Each row is a point on a landscape with many valleys, with its height.
A ball rolls from a point to whichever of its 6 nearest points has the largest drop for the distance, and stops where none of them is lower. Distance is the straight distance between rows; heights are no part of it.
boge h=36.3: [ 83 160 110 118 176 187 138  97 169 126 142 177 160 161 134 100 135  95
 132 118 100 161 159 175 114 110 141 125 104 123 115]
Kos h=41.9: [179 121 149 142 109  87  93 149 106 163 126 112 121 108 107 146 135 142
 137 137 109 110  94  97  99 162 123 186 115 145 127]
Gud h=40.9: [154  47 152 190 134  74  88 111 141 165 124  71 115 136  95  97 169 149
 122 164 148  80 125 103  98 170 134 178  74 167 148]
Losit h=20.6: [120 133 156  91 200 139 135  96 158  94 114  82 125 183 128  76 114 137
 128 114 112  71 183 166  78 128 155 125 126 140 126]
Nus h=21.5: [ 82 133 127 115 212 149 148 105 180 112 162 131 121 169 137  89 145 113
 130 118 122 148 182 185  93 105 175 109  99 116 125]
daton h=72.6: [ 86 132 119 111 151 101 155 136 165 116 147 124 131 124 136 121 131 125
 131 135 149 180 153 145 109 106 172  92 126 105 115]
Mog h=16.1: [ 67 147 104 123 173 149 152 109 173 129 152 150 145 147 129 110 144 104
 134 118 121 181 170 176 100 105 162 105 116 108 116]
Sisu h=29.8: [185 132 141 134  97  96  95 162  81 159 152 130 117  92 121 174 155 149
 139 125 118  99  61  72 137 133  99 188 130 143 117]
fupi h=51.4: [149 178 145 101 166 198 118 125 136 101 154 166 138 150 142 100 110 154
 122 120  94  84 126 116 136 123 127 169 113 133 103]
fugu h=45.3: [130 191 157  91 177 205 128 106 131  95 147 154 153 172 142 100 108 144
 117 118  97  71 144 124 131 112 130 169 117 132 111]
gimuv h=43.0: [150 130 146 121 168 115 120 136 154 107 124  96 109 138 114  93 106 143
 127 123 102 112 143 142  79 155 150 146 110 142 125]
voz h=29.0: [164  67 155 164 146  95 101 109 150 129 102  65 109 156  98  80 157 162
 129 148 120  86 144 119  89 176 136 165  89 157 145]
bim h=31.0: [200 162 136 107 131 166  91 138 105 119 151 132 110 141 128 112 153 189
 117  95  98  76  93  82 126 136 104 188 116 130 132]
Sutet h=44.6: [ 82 153  94 123 119 147 140 120 139 125 122 172 163 115 131 134 118 107
 134 121 136 170 125 138 144 106 128 101 155 121 106]
Mig h=69.1: [136  66 142 104  92  73 174 166 131 115 134  90  84 104 160 158 127 121
 116 163 176 171 145 119 151 129 153  67 125 103 151]
Tas h=35.5: [164 143 146 134  93 118 114 166 108 122 154 159 121  88 131 152 136 153
 132 130 116 114  77  79 161 117 113 163 143 129  98]
Begil h=56.1: [147  84 143 143 113  44 133 173 128 134 117  71 107  84 119 153 128 121
 128 144 122 129 107 115 102 140 127 144 119 138 139]
Ruti h=41.1: [118 171 135 111 166 193 128 117 159 110 151 180 154 151 141 101 117 122
 118 132 102 117 140 145 131 121 133 150 106 137  96]
romif h=44.1: [168 111 148 131  46 105 130 155  99 124 127 166 107  73 148 171 128 117
 114 150 143 118  87  88 197 112 102 132 163 136 114]
dani h=64.0: [156 132 102 152  53 169 113 143  85 125 113 173  91  79 154 150  74 112
  96 103 176 144  93 149 217 125  85  55 176 139 133]
sog h=46.7: [171  92 149 116  55  83 135 162 106 123 111 154  96  70 140 177 121 104
 114 170 140 126  99  93 171 124 106 136 149 135 127]
Fir h=13.6: [ 63 167  78 146 157 185 138  97 122 134 125 181 168 144 121 147 131  92
 145  94  92 172 121 161 146 100  93  87 127 109 120]
Nugif h=48.2: [119 157 118 121 129 159 124 142 149 113 150 182 151 109 137 120 115 136
 136 130 109 138 110 114 146 123 130 140 136 128  86]
tuf h=66.5: [159  98 100 115  45 123 110 156  99 145 104 170  68  73 143 129  82  90
 112 131 192 173 111 153 189 152 105  56 161 111 161]
Konet h=42.1: [ 57 131  96 144 168 141 164 107 135 144 138 126 150 145 129 149 155 116
 154 116 149 199 180 174 111  95 175  63 128  78 137]
vuba h=23.2: [ 74 171  86 160 120 186 145 114  90 128 129 173 162 116 135 166 106 120
 129  95 120 144  96 147 177  96  78  68 163 129 103]
parud h=30.5: [188 124 163 137 118 128  95  95 122 137 113  88 123 175 106  94 152 166
 122 139 109  80 141  97  94 173 135 200 115 158 152]
Roz h=32.2: [ 51 155  79 134 158 160 150  97 125 144 130 159 158 150 121 152 136  90
 153 104 115 198 154 172 117  98 137  81 132  82 144]
por h=55.4: [158  81 150 134  83  46 128 175 103 148 114  92 102  73 124 186 129 105
 122 160 131 122 105 105 118 137 109 154 129 146 143]
pido h=48.6: [ 73 153  70 120 128 153 154 105  99 136 111 164 136 130 136 178 108  77
 135 104 153 179 140 162 154 101 125  63 150  91 156]
Volab h=35.4: [ 91 150  81 130  91 166 137 118 104 125 106 168 146 106 146 160 100 101
 129 101 149 149 110 137 181 103 100  69 176 126 118]
dukip h=26.3: [ 89 167  95 136 154 194 132 105 150 129 140 188 174 143 134 114 128 110
 141 116 102 158 127 151 142 113 117 115 121 128  95]
sif h=25.5: [148  89 144 147 141  59 113 158 140 138 117  69 107 104 107 116 131 142
 137 137 111 124 115 126  91 145 136 143 111 138 130]
vanib h=48.3: [104 179 126 129 160 235 132 102 140 113 157 190 170 163 158 112 141 153
 112 105 102 106 122 139 162 112 110 135  96 124  83]
zok h=57.4: [119 138  75 114  84 152 125 130  88 128 106 177  96 100 149 158  77  85
 114 104 185 158 115 157 194 122 101  51 168 123 154]
Gog h=19.2: [141 144 182 121 150 137 127  84 131 100  99  73 153 208 112  70 133 172
 141 128 107  56 180 123  84 145 142 169 147 148 129]
mar h=45.2: [101 136 131 110 189 126 141 128 174 107 157 124 112 142 132  88 124 116
 123 126 118 148 161 164  90 118 165 115 108 128 114]
tovet h=60.0: [143  90 142 104  66  76 155 164 132 120 114 125  96  84 144 161 120 105
 108 168 156 156 125 119 153 125 128 109 142 118 147]
res h=55.9: [179 141 150 121 141 127 104 143 127 123 122 118 118 134 110 115 120 147
 133 128  92 103 122 111  97 164 140 180 117 145 127]
lokel h=49.0: [134 198 159  84 167 210 118 103 111  96 151 136 153 177 149  96 123 177
 121 106  96  50 132  96 132 104 118 175 123 114 123]
veman h=32.9: [204 130 146 124 108 140  85 109 109 152 127 110 122 165 109 111 168 169
 122 125 112  84 115  80 105 171 112 208 113 152 153]
Tudug h=40.7: [105 168 111 148 113 195 132 128 128 117 152 184 163 109 145 126 130 155
 130 111 116 134 101 116 164 108 107 115 138 128  76]
vev h=67.3: [164 118  96 140  46 138 100 155  86 140 112 177  66  69 143 134  73  94
 107 113 184 158  90 155 209 139  87  55 170 128 148]
Lapot h=23.5: [204 129 134 131 104 115  75 137  95 176 149 118 118 127 107 135 167 165
 126 118 118 101  76  69 116 159  97 202 111 149 138]
rivad h=80.7: [ 95 121 110 102  93 106 164 135 141 126 117 128 131 110 144 145 120 110
 121 141 176 182 151 141 133 106 158  83 146 103 134]
dol h=65.8: [158 123 151 134 115  81 114 166 124 136 125 114 118  88 116 146 120 131
 133 146 104 122 101 113 109 145 132 170 134 134 121]
pada h=86.4: [107 138 130 114 143 102 141 148 166 115 140 128 127 109 129 112 111 131
 125 139 121 154 136 141 100 124 159 129 126 120 113]
puz h=17.1: [129 101 162 111 186 116 136  81 156  88  86  61 134 199 114  55 138 165
 153 123 118  52 177 143  83 141 148 129 135 144 134]
gopa h=55.7: [ 92 155 112 113 149 143 136 125 167 119 143 167 151 125 130 111 124 115
 128 140 115 162 137 146 117 116 144 129 125 130  99]
kisiz h=24.4: [ 49 169  74 145 171 168 152  97 101 127 123 174 145 153 115 171 120  69
 148  93  91 180 125 170 151  89 108  73 138  76 151]
gol h=72.5: [131  93 110 104  65 109 151 144 119 136 111 136  91  99 150 151 109 107
 110 144 201 188 157 146 157 144 148  51 144  92 160]
batom h=49.2: [159  90 145 160 111  60 107 157 114 161 117  75 119  93 110 148 135 132
 132 140 120 113 100 112  91 157 124 169 111 145 135]
bobof h=39.7: [172 181 147  87 149 196 109 121 103  95 146 124 132 167 142  99 134 188
 118  95  99  54 124  88 130 119 108 185 124 118 136]
todi h=73.6: [115 134 121 110  93 112 144 147 145 115 125 155 142  93 136 138 111 116
 130 143 139 159 120 118 152 111 137 121 153 121 105]
Sumum h=8.8: [ 63 146  93 142 171 156 171 101  90 142 121 134 137 146 125 194 134  92
 155 118 143 199 174 186 132  99 161  49 135  56 174]
fusok h=33.1: [164  86 142 171  85  66  88 137 105 202 134  85 134 106 101 154 160 129
 125 148 147  95  98  81  93 171 115 199 100 170 136]
Fino h=50.1: [143  50 138 140 111  40 151 181 117 133 120  49  91  87 134 170 137 112
 128 152 145 129 117 110 121 131 125 115 113 133 162]
zeg h=56.8: [152  91 128 111  43  99 135 150 124 122 103 159  99  79 148 151 111  94
 103 160 161 154 118 120 179 128 112 103 159 127 139]
badef h=49.3: [135  29 144 199 136  62  87 124 145 189 151  69 123 107  93 109 170 132
 115 180 187  64 117  76 103 157 129 176  61 176 147]
lagug h=29.1: [ 75 157  87 135 134 170 133 113 142 132 129 180 177 127 129 128 125 105
 140 110 121 168 122 145 144 105 116 102 146 121 104]
kuz h=23.1: [176 136 170 123 133 141 115  92 122 117 104  80 139 190 109  89 139 168
 130 129 105  67 164 111  92 159 138 189 124 148 142]
loful h=67.9: [117  95 137 115 154  61 152 170 157 116 139  80 104 110 138 129 122 135
 137 137 140 154 131 123 109 121 158 103 118 114 120]
gati h=61.1: [107 118 129 111 192  91 147 149 168 110 150  94 104 132 130  99 125 137
 138 129 130 149 146 144  94 125 166 101 108 117 117]
Dal h=19.3: [ 59 174  75 144 148 172 144 103  92 129 123 173 155 135 124 171 112  85
 142  91 111 160 106 157 171  92  87  68 150 109 131]
defop h=31.5: [142  96 140 122 188  95 119 141 159 109 121  70 100 147 117  78 121 152
 140 120 116 111 141 147  81 149 149 120 101 134 129]
Daf h=52.6: [ 86 116 106 117 126 123 169 121 127 135 129 112 133 125 150 164 133 115
 135 133 190 194 176 151 133 109 173  51 139  86 142]
Poro h=44.2: [135 143 132 133  87 132 128 149 128 109 139 173 143  88 140 143 120 139
 140 135 128 132  94 100 173 112 120 135 156 128  85]
Ruva h=40.8: [186 100 160 163 111 104  92 100 125 162 125  88 120 160  97 105 164 157
 115 150 126  91 135  96  95 184 132 202  93 161 149]
nul h=78.6: [120 102 144 114 103  66 157 168 146 114 123 105 112  95 142 147 118 119
 119 153 143 156 133 122 127 119 146 114 138 117 131]
zaz h=26.7: [162 172 170  94 139 172 118  96 107 107 115  90 162 198 121  88 131 179
 142 114  97  54 156  93  97 132 126 190 143 131 147]
gire h=53.9: [ 69 152  93 114 128 142 143 116 145 131 125 166 163 123 129 133 123 103
 137 122 138 186 140 153 126 104 139 100 147 113 116]
Pubu h=17.4: [140  90 176 133 161 104 130  81 149  88  85  58 138 203 107  61 154 167
 143 139 122  52 179 121  93 146 142 158 127 153 136]
repe h=41.8: [146  53 136 178 110  48 107 154 121 171 112  48 123  94 106 146 157 133
 133 148 141 101 107 111  93 157 123 159  99 153 144]
Rimo h=10.6: [155 104 153 121 172 115 117 107 151 103  98  66 118 175 114  73 125 156
 132 117 115  75 164 146  80 161 145 142 116 148 132]
rari h=53.5: [151 117 122 130  46 136 128 140 109 117 108 170 125  79 153 158 105 118
 111 135 153 135 101 112 200 113 105  94 179 133 114]
nuv h=30.4: [104 160 152  96 197 174 143 101 168 102 145 137 135 173 133  92 112 111
 113 128 100 102 172 173  98 110 154 144 113 137 118]
zuf h=27.9: [ 53 190  92 174 165 186 166 106  86 123 147 179 138 156 118 181 126 100
 128  88  63 159  90 171 190  83  59  62 136 101 130]
nusi h=29.2: [178 106 131 152  71  92  76 128  98 218 157 110 130 128 105 135 175 141
 115 141 159  93  77  60 103 167  97 221  93 172 143]

Where does a ball stop that starts at each point below?
Ruva -> Rimo
zeg -> Lapot
pada -> Mog
bobof -> Rimo
lokel -> Rimo
fugu -> Rimo
